Each row is a point on a tangle of strands that fork, close into loops and nearly touch. The rows are in no order.
In the rows, zero is written as 128.
Two points are linked if the straight distance between their rows is under 105. Some points are linked to none.
Q_39: [133 115  85 185 117 165  45 153 129 104 127 152 142  93  76 111 102  91
 118 144  82 114 109 122 148 138 105]
Q_948: [140 124 113  94 119 126 114 102 114 136 161 171 136  99 151 106  97 152
 158  45 162 137 143 104 154 103 122]
Q_42: [135  61 201 159 102 123 107  70 116 100 178 153 134  91 106  93 132 143
 136 176 158 120 157 147 111 166 167]
Q_744: [137 110  86 161 127 180  65 156 131 119 103 139 159 107  57 124 128 103
 131 131  74 110  94 124 159 123 103]
Q_636: [124 103 123 120 116 142 159  78 106 165 121 140 112 146  94 119  90 157
  83 198 170 169 165 134  82 134 146]
Q_137: [114 160 144 103 137 185 152 176 146 137 136 129  99 199 167 124 141 132
 126 166 166 192 142 164 186 170  95]
Q_519: [137 115 124  98 113 164 142 107  85 109 161 145 150  99 129 103 101 145
 149 110 191 153 155  96 182 136 108]
Q_142: [107 108 142 113 176 102 152 131 151 115  62 138 193 182 147  96 178 153
 166 128 125  86 118 107 158 128  99]
Q_485: [145 136 114 111 136  95 100  86 137 126 143 162 168 139 149  77 141 108
 159  54 133 125 125  97 133 118 104]
Q_243: [142 144 176 186 140 133 101 151 104 106 167 157  89  58  73  77 145  61
 125 128 129  80 143 172 111 119 149]
Q_472: [153  73 148 148 105 127 103 121 108 103 139 138 163 114 133  92 120 109
  99 147 137 166 167 136 189 166 114]
Q_273: [129  76 182 148 115 110 116  87 102 152 136 138 112 127 147 114 118 142
  91 185 136 167 162 161  87 154 152]
Q_596: [148 128 150 127  88 108  88 136 127 149 127 117 117 144 167 122 143 136
 102 153  91 159 150 135 129 151  96]
Q_811: [131 114 146 208 129 141  80 134 106  81 121 168 148  67  97 102 113 107
  77 143  97  88 149 160 129 125 130]
Q_910: [106 146  93  80 170 163 183 125 142 172  85 157 129 173 154 126 114 157
 147 129 164 146 123 117 145  96  92]
Q_413: [116 141  97  80 150 136 182 156 162 146 109  55 137 160 156 185 150 115
 149 132 124 134  83 119 156 115 124]
Q_204: [121 147 142 162 127 111 120 158 120 110 159 173 119  79 145  99 115  74
 132  87  99  85 126 128  81 114 151]
Q_640: [131 155 107 136 117  86 117 169 138 114 105  89 158 106 134 171 137  77
 143 110 107 106 100 100 115 112  93]
Q_284: [131  88 182 134  94 133 120  87  90 119 175 154 141  79 109  86 124 142
 131 167 157 120 174 134 115 139 148]
Q_587: [142 135 121 133 141 130 140 155 139 179  77  99 126 144 118 196 129 152
 126 189  83  86 146 111 109 133 163]
Q_651: [123 150 141  95 122 167 162 214 161 121 139 137 152 154 148 122 160 122
 147 116 146 161 135 156 196 153 111]
Q_716: [136 177  85 102 141 139 166  93 161 174 115  97 126 158 116 166 132 142
 114 127  99 108 104 100  85  90 147]
Q_675: [123 150 113  99 135 163 161 158 145 108 128 128 169 130 158 114 143  99
 165  98 145 136 110 102 181 125  79]
Q_317: [139 105  82 130 103 131  94 124 131  89 194 138 139  85 134 100  70 103
 122 105 154 149 141  96 197 148 119]
Q_439: [121  89 154 132 151 110 152  79 100 144 149 190 150  84 148 102  98 133
 134  94 167 127 153 126  99 109 167]
Q_331: [121  98 133  92 140 127 157 108  84 180 118 174 145 138 133 107 100 172
 142  93 185 149 163 127 139 101 117]
Q_678: [138 137 137 134 108 129 136 102 110 161 167 135  88 104 136 127 109  99
  85 149 137 160 142 163  64 122 167]
Q_959: [148 125 100  99 126 129 146  70  92 165 164 127 129 117 129 152  89 126
 120  77 188 180 130 130 110  89 126]
Q_446: [110 112 144 136 152 143 173 121  87 138 108 168 168 106 162 105 101 154
  96 168 141 118 154 118 109 111 116]
Q_103: [128 152 136 158  89 131  86 165 127  80 121 135 131  84 124 125 142 117
 135 146  88 107 122 113 101 135 108]
Q_788: [130 122 161 154 109 126 123 139 110 133 116 170 166  84 116  97 146 142
 108 136  95  84 163 144 127 106 125]
Q_189: [126 164 102  93 125 171 148 163 157 120 159 103  99 185 178 152 136 126
 123 141 150 193 103 168 174 148  86]
Q_379: [124 110 132 106 106 161 143 166 120 121 123 162 145 132 163 103 130 176
 130 154 133 151 159 140 183 145  89]
Q_551: [126 120 167 170 127 166 112 100  89 106 150 171 148  70  68  65 133 121
 114 151 123  73 152 134 113 113 148]
Q_661: [141 166  78  94 139 122 162 104 154 160 142  82 141 164 129 180 139 148
 114  92 106 139  79 120 110  79 119]
Q_589: [154 152  75  88 117 135 157 151 141 172 141 113 127 163 143 159 119 128
 101  97 131 184 124 148 158 110 107]
Q_316: [144 149  70 113 116 146 143 115 180 122 132  41 103 169 121 195 138 168
 101 175  89 142  88 132 133 120 139]
Q_350: [123 162 113 162 134  81  80 130 148  99 119 136 152 111 105 112 135  60
 156  76 110  81  95  97  86 106 108]
Q_667: [146 125  92 105 113 165 146  83 115 128 106  94  84 192  78 130  93 153
  93 147 217 206 142 151 157 140 113]
Q_54: [124 126 158 157 131 120 133 135 104 122 183 175 108  69 148  90 108  77
 121 100 130 104 141 146  88 117 171]
Q_757: [131 166 132 176  93 141  69 150 116  79 151 141 115  75  82 112 133  88
 135 133  98  89 122 119  94 125 120]
Q_344: [118 145 154 122 152  85 135 112 138 151 102 162 145 151 154 109 172 140
 156 105 101  92 122 110  67 114 149]
Q_99: [ 88 123 152 130 181  72 140 125 129 122  57  96 108 144 142 156 155 140
 160 123 106  75 110  97  68 139 196]
Q_251: [131 152 103 116 124 151 114 134 146 107 179  91  94 189 182 137 122 143
 107 121 135 205  95 159 164 141  65]
Q_536: [ 93 132 142 145 129  78 122 172 126 100  79  80 111  80 100 201 141 124
 154 137 104  90 128 102 114 134 160]
Q_468: [133 126 131 124 106 128 118  92 103 113 222 145 119  60 145 115  95 108
 135  95 167 128 135 114 105 118 159]
Q_666: [136  73 190 181 113 122  80  92 129  87 193 150 105  72 105  79 128 103
 123 158 141 114 143 153 118 171 180]
Q_35: [134 127 185 131 116 121 144 113  89 160 162 150 134  75 112  97 144 120
 123 157 148 107 172 146  92 112 150]
Q_963: [136  73 138 122 118 121 137  92  97 143 163 169 129  75 136 144  83 144
 139 108 185 158 153 140 115 127 176]
Q_609: [126 175 139 166 144 104  83 126 135 106 138 149 125  95  79  96 153  58
 161  77 113  64 103 114  74 104 127]
Q_287: [139 110 129 131 101 127 121  75 102 115 215 128  98  88 145 147  84 120
 124 128 179 167 127 139  78 141 166]
Q_281: [153  74 112 112  99 132 123  99  96 140 157 141 109 107 135 163  80 150
 135 107 197 189 145 146 133 139 154]
Q_846: [124 117 143 157 161 102 107  90 135 107  84 178 198 154 119  64 168 149
 139 107 107  74 129 121 121 119 106]
Q_187: [153 123 147 140  89 116  80 140 117 117 134 125 139 125 151 106 139 103
 105 149 103 158 156 128 155 157  85]
Q_999: [107 133 121  94 147 104 147 121 139 148 103  52 114 131 127 178 143 150
 148 117  94  91  93 102  81 110 185]
Q_627: [145 158  61 106 121 164 162 121 202 123 130  62  95 197 115 176 134 155
 107 165 112 158  94 148 178 129 125]
Q_244: [139 111  96 159 105 126  82 117 120  99 182 145 148  70 118  91  80  76
 116 125 137 122 132 101 150 129 127]
Q_307: [118 152 120  86 135 194 166 162 109 124 145 154 113 149 161 121 115 137
 159 117 204 169 141 143 197 133  92]
Q_505: [102 115 132  93 186 103 173 135 157 146  65 111 167 193 161 129 172 137
 173 135 137 110 109 101 156 137 118]
Q_290: [123 109 130 129 142 136 130 145 147 117  68 133 195 143  79  98 170 121
 159 105  96  90 106 108 170 117 101]
Q_753: [120 139 109  74 157 130 183 139 158 164  92  95 155 179 152 154 151 132
 162 117 128 128  99 102 150 119 118]
Q_348: [125  67 151 123 132 132 174  95  78 137 134 156 179 108 125 125  95 148
 129 157 195 146 165 118 134 130 126]
Q_491: [128 115 161  92 112 160 127 126  98 127 146 122 116 175 145  93 124 160
 132 150 177 192 162 129 180 176  85]
Q_285: [112  91 139 121 146 142 173 127  86 147 119 154 169 133 148 113 100 166
  91 184 158 139 171 131 141 122  96]
Q_443: [142 155  96 121 128 145 114  90 160 130 149  79  82 214 138 134 115 144
  73 130 124 209 107 155 159 131  81]
Q_688: [112 101 135 158 155  98  86  99 154  89  56 151 179 152  85  88 180 141
 156 116  94  75  96 130 116 132 132]
Q_478: [131 135 105 126  97  93 115 194 145 100 106  62 153 116 122 174 147  90
 146 122  99 116 101 113 151 132 100]
Q_917: [151 133  80 114 111 166 128  70  97 114 164  99  88 148 123 158  92 165
  93 123 187 212 118 154 129 111 103]
Q_381: [139 174  66 112 119 183 146 113 156 107 126 101  67 198 103 136 117 155
  85 128 181 196 121 174 187 119  94]
Q_641: [148 114  85 112 119 173 123  96 103 115 129  95  74 176 108 144  88 155
  99 114 219 213 123 167 160 134 115]
Q_399: [110 136 163 151 148 134 165 158 105 140 100 172 144 120 149 128 136 165
 104 156  92  67 146 135  78 111 136]
Q_671: [115 129 104 107 123 155 146 174 165  83 112 112 165 116 139 119 152  93
 172 118 121 119  89 109 181 124  91]
Q_701: [130 139 105 130 138 144 167 100 116 180 103 142 123 137 115 126  98 138
  72 190 133 150 163 126  92 113 140]
Q_584: [146 151 131 151 122 125 113 153 135 166  91 113 103 139 142 178 140 139
 102 190  74 118 143 128  91 145 142]
Q_494: [138  55 166 120 105 124 100  64 114 127 149 124 102 152 143 141 100 160
 149 132 183 199 132 128 131 176 127]
Q_120: [153 168 105 116 110 134 114 120 124 133 154  76 116 158 163 161 137 127
  93 158 106 169 109 122 120 131  80]
Q_359: [143 148  77  91 130 169 153 152 129 159 127 131  97 168 134 144 100 135
 108  88 180 201 133 172 175 114 108]
Q_121: [142 128 122 122  97 124  94  88 115 130 180 107 100 129 172 131  94 134
  97 140 136 190 127 139  99 142 109]
Q_962: [137  73 128 191 138 162  77  76 106 108 164 151 139  63  60  95 107  94
  96 164 124  99 124 130 143 141 167]
Q_791: [ 94 143 148 124 180  84 137 120 116 133  80  54  95 127 118 189 136 132
 163 113 112  80 111  86  78 125 198]
Q_809: [146 153  66 114 106 151 135  81 128 130 161 114  94 131 120 146  87 151
  75 116 152 193 123 150 112  94 118]
Q_185: [144 105 115 181 110 154  46 122 118  89 128 142 140  98  98  81 113 102
 100 157  99 133 136 119 163 153 100]
Q_711: [ 90 124 159 158 153  54 100 144 146  83  81 132 110 118  89 122 174 107
 169  80  98  69 101 129  78 134 171]
Q_388: [ 92 115 133  95 145  93 145 143 131 112  72  42 132 103 131 163 155 125
 167 125 119  95 102  86 148 121 144]
Q_546: [129 100 132 117 139 167 136 153 108 122 141 140  96 158 160 124  97 132
 127 122 215 213 154 166 196 172 124]
Q_923: [ 76 109 148 151 177  62  99 115 135  85  34  98 137 114  62 139 166 134
 168 110 115  79 119 101 128 133 157]
Q_102: [139 110 128 121  94 121  89  76 106  97 216 111 107 109 161 134  91 142
 118 123 165 181 128 122 122 146 121]
Q_365: [102 129 125 128 144  30  90 120 147  99  92  55 137 130 117 152 161  91
 167  83 115  92  87 101  95 119 143]
Q_397: [121 107 138 102 124  78 116 118 163 125  84 131 172 150 125 100 186 143
 177  87  95  96 113 110 131 126 133]
Q_467: [145 163  94  96 134 105 137 100 139 165 160 122 136 139 153 151 123 128
 126  66 117 142  96 124  87  75 113]
Q_378: [116 106 110 182 153 142  86 147 150  91  90 175 168  91  92 104 117 116
 124  95  76  73  97 132 128 108 130]
Q_515: [120 152 148 166 127 167 103 132 109  99 138 173 124  76  66  83 145  98
 137 116  97  67 119 115  97 110 145]
Q_78: [ 95 127 142 114 154 128 177 148 136 150  77 155 155 134 153 130 142 181
 144 147 100  82 121 103  87 108 139]
Q_556: [108 115 156 140 180  77 142 126 140 123  49 138 184 164 141 126 173 160
 146 132 103  63 127 111 119 126 119]
Q_591: [142 153  71 110 122 125 151 160 151 121 174  59 139 167 152 194 135 135
 109 132 107 158  69 145 144 102  92]
Q_389: [138  89  89 138 116 160  86 104 131  81 175 141 131  98 117  86  85 114
 119 139 147 152 136  98 214 172 127]
Q_797: [150 122 117 105 120 145 147 128 106 150 135 128 136 132 162 131 109 119
 100 144 154 194 155 132 153 140 100]
Q_117: [139 192 115 139 124 122 140 142 121 155 180 108  82 126 129 161 131  90
  93 122  95 113 101 152  46  98 154]
Q_175: [114 160 184 185 144 127 158 172  85 109 105 175 117 101 119 139 153 126
 109 139  93  55 150 155  91 123 144]
Q_97: [136  99 162 141 125 116 117  95 108 171 109 125 114 151 148 115 118 143
  74 196 120 172 167 140 110 151 126]
Q_89: [108 118 126 111 152 143 182 164 129 166  89 141 158 152 139 142 133 187
 126 185 108  85 143 108 121 114 103]
Q_473: [102 112 118  88 166 108 151 144 127 141  81  16 118 130 140 187 137 126
 158 139 119 103 109  98 166 123 163]
Q_812: [136 179 174 163 140 111 147 192 102 121 152 151  58  98 107 134 165  61
 146 107 112  71 125 169  90 123 136]
Q_424: [129 115 196 180 116 121 107 126  88 108 138 157 111  94 143  94 136 128
  91 167 111 115 164 168  93 149 147]
Q_271: [150  54 157 131  90 114  95  69 124 102 173 139 113 125 133 163 104 162
 169 130 194 166 137 115 149 188 151]
Q_521: [136 126 110  91 133 122 135 112 121 171 128 172 141 129 161 117 110 149
 147  62 152 155 139 122 129  98 112]
Q_850: [127  76 173 110 114 132 105  81 105 119 141 127 111 157 154 100 104 163
 140 138 175 198 150 123 161 176 107]
Q_53: [151 192  94 129 117 147 155  84 143 165 137 105  99 138 103 148 116 126
  73 156 108 129 131 121  78  99 152]
Q_548: [150 153 104 126  66 105  85 148 131 102 207 103 146 107 143 128 115 121
 126 108 102 121 110 133 116 112  90]
Q_698: [143 148 114 129 106 136 120  56 145 154 118 101  84 159 117 116 106 134
  61 181 125 181 149 135 103 138 134]
Q_884: [ 88 150 170 157 148  59 134 171 125 112 100 112  86  96  75 200 156 101
 169 100 104  70 130 125  93 134 184]
Q_964: [101 158 181 189 153 117 145 165 116  87  94 177 107 101  73 136 165 109
 146 102  89  47 125 153  97 119 145]
Q_510: [132 136  94 118 103 114 118 146 158 128 125  40  97 148 144 206 136 154
 114 166  77 131  89 130 108 136 149]
Q_289: [143  55 142 140 123 136 130 129 110  92 151 150 149 117 144 115  97 134
 126 134 184 179 163 138 211 182 132]
Q_918: [ 96 117 111 150 122 104  95 166 147  75  78 111 136  80  73 141 132 102
 162 106  94  88  88 103 112 116 135]
Q_821: [111 102 130  79 128  76 136 137 159 126  88  78 163 152 137 121 176 127
 175  81 111 116 103 106 156 130 138]
Q_419: [160  59 116 112 106 151 128 101  87 134 130 128 109 149 112 177  88 164
 154 126 228 183 136 142 137 160 145]
Q_697: [137 108 107 135 102 152 105 151 143  99 133 167 159  87 133  87 120 134
 134 114  98 116 134 115 168 123 111]
Q_644: [130 101 103 158 139 163 107 133 145  98 112 184 177  87 115  82 111 133
 120 107  88  92 121 122 171 110 121]
Q_729: [129 112 115  87 154 150 174 148  93 188 107 155 130 173 113 123 102 157
 120  95 198 171 165 142 167 115 115]
Q_992: [142 163  78 119 129 147 177  95 162 174  93 137 117 157  89 121  90 149
  78 178 131 128 168 108 123 107 138]
Q_872: [127 163 114  83 114 151 164 113 119 172 131 140 128 135 139 135 122 169
 130 128 128 135 129 105  89  95 120]
Q_441: [139 154 100 144 118 106 104 149 134 106 136 122 171  98 130 120 114  64
 138  96 113 108 107  93 129 104  88]
Q_325: [125 190 100  94 129 203 167 148 148 140 135 111  72 220 109 144 131 163
 111 145 185 185 129 175 179 135 107]
Q_597: [142  72 119 124  87 127 100  89 110  92 182 148 118  86 125 137  94 156
 150 115 190 152 155 101 181 169 155]
Q_109: [107 144 128  79 138 164 192 203 165 154 119 124 137 178 144 151 156 138
 151 126 147 151 125 157 185 139 126]
Q_870: [109 103 125  97 135 135 178 197 164 140  82 115 152 143 163 156 152 142
 154 145 110 125 112 142 183 130 125]
Q_849: [116 140 142 195 169 171  92 126 106 111 130 189 115  84  46  89 134  97
 129 110  92  60 106 148 103 106 152]
Q_482: [130 174 150 126 152 125 164 131 129 195 118 137  99 147 112 144 149 125
 126 137  88  73 135 124  59 105 177]
Q_358: [114 151 134  98 135 186 133 141 140 149 130 122  67 220 144 115 124 156
 116 149 182 208 140 171 179 163  98]
Q_865: [138  92 138 126 128 154 123 146 116  93 164 138 120 135 153 111 102 123
 135 113 211 198 156 142 215 187 123]
Q_954: [148 128 123 109 124 103 147 171 139 179  92 130 167 139 153 152 148 117
 118 116  96 127 141 123 149 117 115]
Q_759: [126 103 141 117 128 156 148 103  91 122 136 165 184 101 103  72 113 145
 135 130 157 114 164  96 165 115 100]
Q_938: [107 160 100  78 164 185 193 153 133 163 111 147 113 184 144 134 125 140
 156 112 189 158 125 140 170 107  92]
Q_391: [145 177 138 145 120 145 124 126 126 171 114 115  79 150 121 153 137 145
  93 202  81 110 144 123  72 144 158]
Q_374: [110 158 185 167 181  73 155 163 121 135  99 156  80 144 117 154 183  93
 163  93  98  55 117 156  78 128 169]
Q_181: [134 164 127 153 108 104  96 162 137 124 112  83  84 137 143 201 137 127
 115 169  77 124 110 126  74 153 132]
Q_163: [138 102 146 112 128 133 139  99 106 174 108 116 119 185 133 113 111 150
  81 197 142 188 171 136 142 156 105]
Q_767: [109 115 113 105 166 155 193 153 110 173 103 159 161 171 137 121 111 173
 101 179 151 125 161 127 155 112  84]
Q_232: [122 136 140 137  93 146 121 168 131  97 102 137 139  97 146 129 148 154
 141 167  92 105 128 108 113 137 115]
Q_433: [126 143 109  89 140 169 156 131 110 116 152 149 144 124 159 113 109 125
 159  87 189 160 134 107 189 120  88]
Q_50: [150 146 123 106  91 149 128 187 137 115 163 119 150 148 143 111 141 113
 126 100 135 175 144 141 191 160  94]
Q_27: [126 117 135 126 147  78 142 158 149 168  69 114 158 131 145 166 155 130
 143 117  86  94 124 115 123 114 145]
Q_416: [129 163 178 167 140 131 139 169 100 106 153 171  78  86  96  86 165  68
 145 100 112  63 129 161 102 116 145]
Q_458: [127 144  85  98 119 121 151 189 161 108 166  87 157 151 170 160 124 104
 140 101 129 147  79 144 165 119  85]
Q_537: [136  93 112 193 168 160  71  91 104 134 140 168 156  75  67  97 103  90
  90 118 103  81 119 144 145 110 151]
Q_861: [103 143 166 176 150  97 123 153 133  97  92 169 127 103 101 117 165 103
 156  87  85  61 116 128  82 118 153]
Q_256: [144  49 186 159 102 103  73  77 118 105 149 130 145 117 128  86 120 117
 120 147 137 157 156 134 163 177 126]
Q_800: [127 164 174 148 164  98 158 170 121 159 127 160  72 126 132 128 169  76
 142  92  98  69 118 163  72 113 163]
Q_168: [128  92 139 158 123 134 111  88 121 107 188 178 136  51  97  81  99 109
 125 112 146  98 146 114 137 125 185]
Q_315: [129 133 141 103 137 127 157 132 122 154 103 159 182 141 137  95 150 145
 152 109 128 116 139  98 145 108  90]
Q_324: [132 142 157  99 114 160 116 126 124 114 141 107 115 175 172  97 141 144
 133 149 138 185 135 123 174 170  65]
Q_356: [120 165 141 119 148 107 157 133 140 169 115 107  96 139 120 170 154 125
 144 115  84  74 104 121  57 113 188]
Q_420: [144 142  98 114  92 111 116 195 149 115 140  84 152 139 163 155 132  96
 127 125  99 143 110 135 156 141  87]
Q_46: [142 171  57 116 111 146 150 109 162 131 164  94 115 147 116 175 124 170
  88 118 101 153  85 141 102  74 121]
Q_985: [137 163  81  85 111 172 162 110 126 165 124 125 107 158 122 141 112 175
 106 152 149 164 133 124 128 109 103]
Q_889: [146 127 125 121 120 155 123 165 126  98 179 131 143 132 137  95 109  98
 125  99 177 189 152 135 214 172 111]
Q_581: [135 112 163 152 123 126 142 126  95 124 196 153  89  77 148 108 106  76
 113 137 144 135 140 159  74 139 178]
Q_200: [132  88 183 156 105 109  92 107 107 127 157 145 107  96 166 101 117 125
 100 161 123 156 158 153  95 153 150]
Q_124: [127 117 132 122 102 150 133 167 134 104 100 149 165 113 145 108 145 158
 132 165 103 118 138 126 169 136  93]
Q_863: [118 103 163 153 166 109 130  72 113 118 131 199 168  98 142  59 117 135
 127  88 141  91 153 127 119 108 147]
Q_159: [125 158  72  79 156 169 200 124 188 171  94 104 120 210  94 154 120 156
 140 141 145 122 120 114 169 111 128]
Q_799: [135  65 124 103 126 159 148 125  80 147 119 143 115 163 113 138  84 175
 128 148 217 190 159 151 158 153 125]
Q_436: [135 161  78  73 122 170 177 133 162 172 111 108 115 182 118 162 126 174
 128 149 129 144 122 123 153 116 113]
Q_854: [128 158 191 141 153 111 147 118 102 162 143 161 123  97 120  87 162  98
 135 114 130  75 147 136  77  96 145]
Q_15: [140 157  80  96 138 143 173  92 187 169  97  85 125 171  89 162 120 167
 131 140 102  95 114  94 108  95 171]
Q_79: [127 154 167 123 144 100 133 108 123 164 142 176 129 117 151  88 162 113
 146  85 117  97 135 129  72 102 148]
Q_693: [137 121  97 107 138 178 143 137 115 132 126 123  83 168 138 138  90 124
 107 120 220 223 142 174 178 149 120]
Q_778: [135 130 129 115 131 140 127  75 141 169 102  98  90 202 132 106 107 143
  76 179 133 197 148 127 147 155 101]
Q_727: [138 123 114 122 113 125  94  77 138 142 153  93  86 169 160 122  89 128
  81 130 130 214 121 149 122 139  96]
Q_386: [121 123 127 146 139  96 106 132 147 121 132 188 156  94 158  85 118 105
 137  70  99  99 127 114 108 104 138]
Q_236: [146 169 129 142  70  94  80 155 127 111 193  95 119 105 134 148 139 111
 121 128  90 108 108 146  82 115 105]
Q_483: [131 123  81 118 106 171 107 166 163  84 146 138 160 107 125  99 119 112
 157 107 109 122 100 108 189 130  99]
Q_703: [129 142 119 112 112 122 115  97 119 121 195 156 131  83 155 110 100 133
 146  56 140 126 127 108 107  99 135]
Q_795: [104 123 119 106 170  64 122 102 152 124  73  77 127 159 174 151 164 131
 162 122 117 117  93  98  82 143 166]
Q_922: [139  55 123 151 100 133  87  79 133  87 178 153 134  81 101 105  96 139
 123 143 156 141 146 105 188 177 165]
Q_895: [128 137 108  82 129 168 180 177 150 175 108 134 123 188 134 145 135 168
 126 158 137 158 141 147 172 141 111]
Q_214: [139 159 169 148  88 106  84 147 123 145 155 124  74 116 152 134 155 118
 106 157  81 122 142 160  73 142 136]
Q_650: [142 147  88 104 114 102 126 132 136 134 179 122 162 129 164 138 108 110
 141  57 125 139 105 117 133  93  88]
Q_69: [142 133  95 143 120 113  89 120 134 114 170 143 168  87 126  90  91  70
 131  82 122 111 118  94 143 105 105]
Q_265: [111 110 142 136 139  73  89 109 160  98  73 136 158 133 102  94 185 126
 170  94  93  80 102 113 101 130 147]
Q_12: [ 98 146 145 132 131  62 119 151 145 109 110  99 118 114 122 153 152 101
 167  81  96  78  92 114  67 114 159]
Q_9: [140 108 112 118  96 137 125  42 134 139 115 103  81 174  83 127  90 158
  88 158 179 201 147 145 117 142 131]
Q_534: [117 167 137 100 137 143 173 105 123 192 133 162 107 145 114 114 134 155
 124 124 113 103 135 118  55  95 164]
Q_250: [119 172 137 144 120  93 125 168 131 121 152 127 113 100 137 144 136  79
 148  86  91  79  98 129  59 107 144]
Q_852: [142 171 120 134 120 129 139 111 121 176 146 119  94 114 131 146 121  96
  78 148 112 139 139 140  62 105 152]
Q_841: [135 152 105 115  97 119 128 155 141 142 138 111 129 112 158 166 130 128
 121 124  91 130 108 125  88 112 124]
Q_299: [110 144 138 148 102  88 107 187 134  97 101  86  97  97 122 199 147 130
 140 150  88 103 120 120  92 146 148]
Q_112: [109 143 188 160 174  83 150 139 123 159  80 149 144 147 120 147 167 146
 138 127  94  35 140 129  79 112 156]
Q_157: [ 75 116 149 153 169  54 120 147 129  93  49  88 119  88  91 177 138 128
 160 111 110  84 131  96 128 126 167]
Q_761: [129 143 120 116 131 157 149 161 133 141  89 112 133 154 167 156 142 147
 121 205 112 135 131 113 145 148  92]
Q_558: [136 140 131 130  93 140 112 126 107 109 163 144 130  79 164 110 109 120
 118 138 124 142 142 110 107 129 118]
Q_574: [116 148 122  98 153  93 141  93 152 159  93 126 134 171 159 138 161 147
 159 111 108 111  99  98  65 120 153]
Q_622: [ 83  99 104 122 142  84 101 142 153  73  62  71 143 104  89 122 143  94
 171  93 114 102  75  97 143 117 129]
Q_302: [125 121 124 198 191 156  63  94 112 136 133 181 142  87  61  86 120  82
 115  98  99  68 104 139 111 101 147]
Q_611: [144  77 119 186 123 153  47  92 115  99 153 143 135  83  84  81 103  96
  95 162 113 126 131 129 160 155 138]
Q_425: [143  93 196 192 136 126 118 131 101  96 174 151 107  60 100  84 141  79
 112 152 144  92 152 191 117 143 178]
Q_685: [ 92 119 141 117 148 118 159 147 150 110  68 132 153 114 163 124 149 154
 166 126 104  86 100  95  99 112 139]
Q_710: [120 116 118  72 118 105 140 152 170 115 124 101 167 151 136 125 163 126
 179  56 122 131  94 115 166 125 115]
Q_297: [134 148 193 177 114 116 103 154  96 122 151 148  66 104 139 113 150  99
  99 158 100 115 153 172  79 155 145]
Q_762: [131 103 144 151 129 160 115  83  93 117 138 166 179  77  71  66 119 119
 122 141 133  91 153 105 142 107 128]
Q_708: [130 146 148 101 116 158 130 134 126 142 112 107 116 182 171 117 147 152
 125 191 120 164 132 115 155 163  73]
Q_435: [130  90 175 149 103 117  98  69 126  94 209 128  93  98 151 126 101 116
 143 144 167 153 125 130  83 178 171]
Q_864: [128 131 106 117 140 152 153 155 154 162  74  82 120 162 135 184 130 156
 128 214  95 110 126 111 140 142 142]
Q_646: [149 145  84 117  87 113 109 151 128 103 209 114 154 122 158 136  92 117
 122  88 128 144 109 132 150 111  82]
Q_566: [ 93 113 137 108 131 115 152 158 142 104  64  94 154 101 127 146 161 147
 170 143 105  85 107  90 133 120 136]
Q_101: [129 135 112 104 101 121 121 163 149 106 128  35 115 148 158 191 158 142
 133 167  98 136  93 125 141 145 108]
Q_600: [151 142 110  89 122 120 157 167 147 172 129 122 160 156 153 146 141 113
 131  76 121 157 128 132 165 121 105]
Q_170: [106 135 178 168 176  67 131 126 133 116  51 140 164 136 100 148 175 148
 146 121 103  44 133 120 103 121 139]
Q_683: [133 160 164 147 116  83 112 162 128 151 106 118 127  95  97 177 176 106
 149 128  92  69 138 123  98 116 143]
Q_543: [128 130 154 165 166 103  94  78 132 105 113 200 169 137 125  52 159 128
 135  98 114  79 136 132  97 122 136]
Q_326: [125  73 140 120 122 135 172  85  87 161 127 152 139 126 107 145  92 152
 119 179 194 163 158 138  90 125 148]
Q_450: [126 118  90  87 165 135 167 140 159 161  88  23 122 160 132 194 129 123
 145 154 112 111 104 114 171 121 171]
Q_354: [100 103 101 174 157 109  81 147 165  84  65 150 160 103  88 114 126 100
 155  90  86  84  78 114 118 112 123]
Q_586: [153 129  92 104  98 135 106 136 111 108 207 115 118 127 166 137  84 138
 117  84 165 183 131 142 176 133  94]
Q_777: [154 165  79 106 119 155 135 119 173 148 122  87  92 195 135 150 122 142
  84 162 114 184 122 149 164 141 102]
Q_647: [135 119 174 195 106 115  68 135 109  92 109 150 128  97 132 102 139 127
  90 164  91 115 158 153 122 150 109]

A piece is all that can be reached along the links. How many separate loops has the piece of each point below (a circle has one, a figure eight two, a Y none), and how many tips (points with one link)?
Q_284 => loops 0, tips 9
Q_861 => loops 0, tips 12
Q_948 => loops 0, tips 9
Q_762 => loops 1, tips 4

A fork is a point with three links, a tip a point with one. Leave the first point through the second and follow the links. Name the first fork or tip that comes.
Q_761; Q_708 => Q_441
Q_778; Q_163 => Q_424
Q_799; Q_419 => Q_265
Q_35; Q_284 => Q_374
Q_441; Q_69 => Q_584
Q_78; Q_399 => Q_711
Q_381; Q_325 => Q_443
Q_450; Q_413 => Q_112
Q_622; Q_918 => Q_697
Q_744; Q_39 => Q_515
